Each scene shows the same named points in several views. A view is turned or mirrored, and shifted as a whole, has a little noise and may leave points out.

Scene 1
View 1
<45>: [ 22  -5  -8   2 -11 -15  16   1 -10  -5 -23  -4  -6  -2  14   7  -3  -6
  -1   3]
<103>: [ 14   8 -25 -13  -6  -7  14   8  -6 -10 -13  -9   2 -10  -6   7   5   3
  17 -17]
<108>: [ 22  13 -24 -24  10  -5  -8 -24  20   7   0 -23  -6  -9 -34  17   3 -18
  33  -4]
<116>: [ 16   9 -20  -8 -19 -20  16   9 -15 -19 -14  -8  -1 -19   1   5  10   0
  11 -30]
<19>: [ 24   6 -10  -5 -21 -29   7 -12  -7 -15 -15 -13 -12 -21  -1  10   9 -18
   9 -21]
<10>: [ 31 -13  22   9 -13 -38  12 -19 -12  -7   6  10 -23  -3  11 -19  10  -2
 -20  -6]
<135>: [ 22  -3  -2  -1 -14 -24  16  -2 -14 -11  -5   3 -11  -7   5  -7   9   3
  -4 -16]
<111>: [ 27  -8   5  11 -28 -35  20  -1 -22 -18 -22   2 -13 -12  25   1   5  -9
 -15 -12]
<236>: [ 16  18 -37 -23  -5  -4   1  -5   7  -8 -17 -25   3 -18 -22  24   4 -16
  35 -18]
<69>: [ 15   2 -31  -6  -1   8  16  15  -3   0 -40 -15   9   4  11  25 -15  -5
  17  13]
<91>: [ 22  20 -10 -28  -9 -34 -10 -34   7 -14  34 -15 -17 -32 -47 -10  31  -9
  30 -54]
<247>: [ 16   8 -22 -13  -5  -9   8   1  -2  -6  -9 -10  -2 -10 -11   8   5  -2
  19 -15]
<274>: [ 13  19 -30 -22  -9 -13   5  -2  -1 -14  -2 -17   0 -23 -24   8  14  -4
  30 -37]
<211>: [ 15   5 -14   0 -35 -31  26  19 -31 -31 -20   0  -2 -25  17  -1  14   5
  -3 -42]
<72>: [ 48 -28  51  27 -20 -56   7 -42 -11   0   0  13 -42   4  28 -18   4 -23
 -43  17]
<16>: [ 12   3 -24  -8  -9  -5  21  17 -13 -11 -18  -3   5  -4   6   5   1  10
  10 -14]
<199>: [ 17 -10  -6   7 -14 -13  26  16 -21  -9 -25   6  -2   4  25  -1  -4   9
  -9   1]
<191>: [ 18   8 -19 -18   5  -7   4  -9   6   1   4  -9  -4  -4 -22   3   6   0
  21 -12]
<87>: [ 23  21 -20 -33   3 -20 -16 -37  20  -3  24 -24 -13 -25 -54   5  21 -18
  40 -36]
View 2
<10>: [ 19   6   5  -1 -11   5   2  12   0   5   6  12  42  17  28   3   2  14
  30  -6]
<87>: [-44   5  43  22 -90  -8 -31  23  22   2  -6  -5   4   4 -20 -18  11   9
   5 -12]
<69>: [ 11  37  38  17   0 -11  31 -13  42 -11  -1  14  -7  -1  -7 -13  -3  13
 -36 -27]
<199>: [ 24  23  12  -1  21  -7  25  -4  11   5   5  11  20   2  10  -8  -4  16
 -14 -15]
<191>: [ -7  20  34  18 -48 -11   1   5  14   1  -3   2   7  -1  -4 -21   0  19
 -11 -17]
<72>: [ 39   5   2  -2  -3  19   3  15  16 -10   9  27  60  39  52  27   5   5
  66  -7]
<111>: [ 10   9   6 -11  22   2   8   8  20   6   8  13  28  13   8   8   6   4
   7 -10]
<45>: [ 13  22  23   6   2  -4  17  -1  28  -3   3  15  16   8   7  -2   1  11
  -7 -17]
<91>: [-46  -7  26   6 -78  -7 -41  31   1  17  -2 -10  18   1 -18 -17  13   9
  13  -4]
<103>: [ -8  19  26   7 -16 -13   7   2  16   6   0   2   4  -5 -12 -18   1  13
 -24 -16]
<116>: [-14  10  17  -3  -3  -9   1   9  16  14   3   1  10  -3 -15 -12   6   8
 -18 -11]
<19>: [-15   9  21   1 -12  -2  -6  13  31   3   4   7  14  10  -8   2  10   0
   0 -12]
<108>: [-19  23  49  29 -68  -8  -4   6  37 -10  -6   6  -2   6 -11 -16   4  12
  -8 -20]
<16>: [  3  21  21   4   0 -13  16  -2  12   8   3   3   7  -7  -7 -19  -1  17
 -29 -15]
<135>: [  9  13  13   0  -4  -5   8   5   7   7   5   8  25   5  10  -6   1  13
   1 -11]
<236>: [-28  21  43  17 -37 -11  -1   5  41  -2  -4   3  -9  -2 -27 -15   7   6
 -28 -20]
View 3
<72>: [-33 -34 -59  51  18   1 -20  -3  53   2  14 -40  15  51 -30 -47  39 -13
 -51  45]
<274>: [  4   1   6  17   2 -19  -6  16 -20  -1  15  40  -7  -6 -11   9   6 -12
 -18  14]
<247>: [ -6   5   7  18   8 -20 -14  19  -9  -2   6  25   2   2 -19  -2  21  -5
 -31   8]
<191>: [  1   4  -1  18   0 -29 -11   9  -5  -7  13  19   7  -2 -23  -8  14  -2
 -24  -2]
<45>: [-23   2  -1  24  19  -9 -22  25   7   1  -4   6   9  18 -23 -13  41  -2
 -49  18]
<111>: [-27 -17  -9  36  29   0 -24  24  14  12   2   5  -2  34 -17 -11  43 -16
 -47  41]
<135>: [-14 -10  -4  32  24 -19 -24  13  10   9   7   7   1  26 -22 -13  36 -11
 -36  21]
<87>: [ 16  -3 -24  13 -25 -21  12  -4 -14 -17  33  34   1 -22 -12  -2 -24 -10
  -3   9]
<10>: [-15 -24 -26  43  22 -19 -21   0  29   9  17 -11   5  37 -26 -26  32 -15
 -35  28]
<103>: [ -6   5  13  18  14 -21 -18  22 -10   2   3  27   0   4 -18   1  27  -6
 -32   9]
<211>: [-14 -16  14  34  38  -9 -25  28  -7  25   7  31 -17  31  -8  10  37 -25
 -33  42]
<19>: [-15  -9 -12  24   9   1  -9  21  -3   0   8  22  -1  10 -13  -4  19 -13
 -35  35]
<199>: [-24  -2  12  31  34 -18 -33  26   9  12  -6   4   4  30 -25 -12  55  -6
 -49  16]
<236>: [ -5  14   7   6  -6  -8  -3  28 -22 -13   3  39   3 -17 -13   6   9   0
 -31   9]
<69>: [-24  23  21   8  13 -11 -22  39  -9  -9 -18  18  14  -1 -24  -5  44   9
 -55   0]
<91>: [ 21 -20 -26  26 -12 -25   7 -10  -9  -1  42  36 -10  -6  -9   2 -23 -23
   6  23]
<16>: [-11   4  20  23  24 -23 -25  26  -7   9  -2  22  -1  14 -21   0  40  -5
 -39   8]
<108>: [  0  12 -11   6 -20 -17   2  11  -9 -22  11  22  14 -21 -21  -9   0   5
 -26  -3]
View 4
<211>: [ -4 -25 -16  10 -33  28  11  -8 -19   3  -6  -8 -24  30  27  24  -9 -24
 -25  -5]
<135>: [  4 -16 -14   2 -20  14   3   1 -21  25 -19  -3 -16  26   3  22  -5  11
  -4  -4]
<247>: [ -8 -14  -6   8  -1  -7  10  19 -23  -2 -19  -8 -25  10  -5  13  -2   1
  -7 -19]
<116>: [ -7 -19  -9   9 -14  11  10   6 -21  -3 -12  -8 -25  17  10  19  -5 -12
 -17 -15]
<236>: [-18  -6   5  13   9 -18   7  29 -26 -16 -18  -7 -32  -8 -13   6  -9 -12
 -17 -33]
<199>: [  9 -32 -19  -4 -23   0  -1  -5 -33  34 -17 -13 -25  44   8  16 -15   1
  -1  -3]
<72>: [ 25  12 -10  -2 -45  47 -26 -16 -16  87 -33  17   9  16 -15  32 -13  54
  -7  14]
<191>: [ -8  -9  -6   7   8 -10  15  26 -19  -4 -24  -4 -20   5 -14  16   6  17
   2 -20]
<16>: [ -1 -32 -18   0 -10  -6  12   7 -28   6 -14 -14 -29  35   8  16  -4  -4
  -1 -11]
<87>: [-22  19   9  22  18   7  21  43   1 -30 -26   8 -10 -35 -23  21  16  23
 -13 -30]
<103>: [ -7 -21  -9   6  -3  -7  11  16 -25  -3 -16 -10 -29  18   0  14  -4  -5
  -6 -18]
<19>: [ -6  -1   0  12 -17  16  -2   8 -20  11 -18   1 -21   1  -2  17 -12  -3
 -23 -16]
<111>: [  7 -14 -11   4 -35  25  -8 -11 -25  38 -16  -2 -18  27   8  21 -18  -1
 -19  -2]
<108>: [-14   4   7  11  18 -19   6  38 -21  -5 -28  -1 -22 -17 -31   9   0  18
  -5 -31]
<274>: [-16  -8  -3  16   3   0  19  26 -14 -24 -15  -5 -25  -3  -1  17   3  -6
 -15 -24]

Which points are out of place in each view (at most two, in the order of its rows)? Write none if all are in place.
view 1: <135>
view 2: none
view 3: none
view 4: <16>
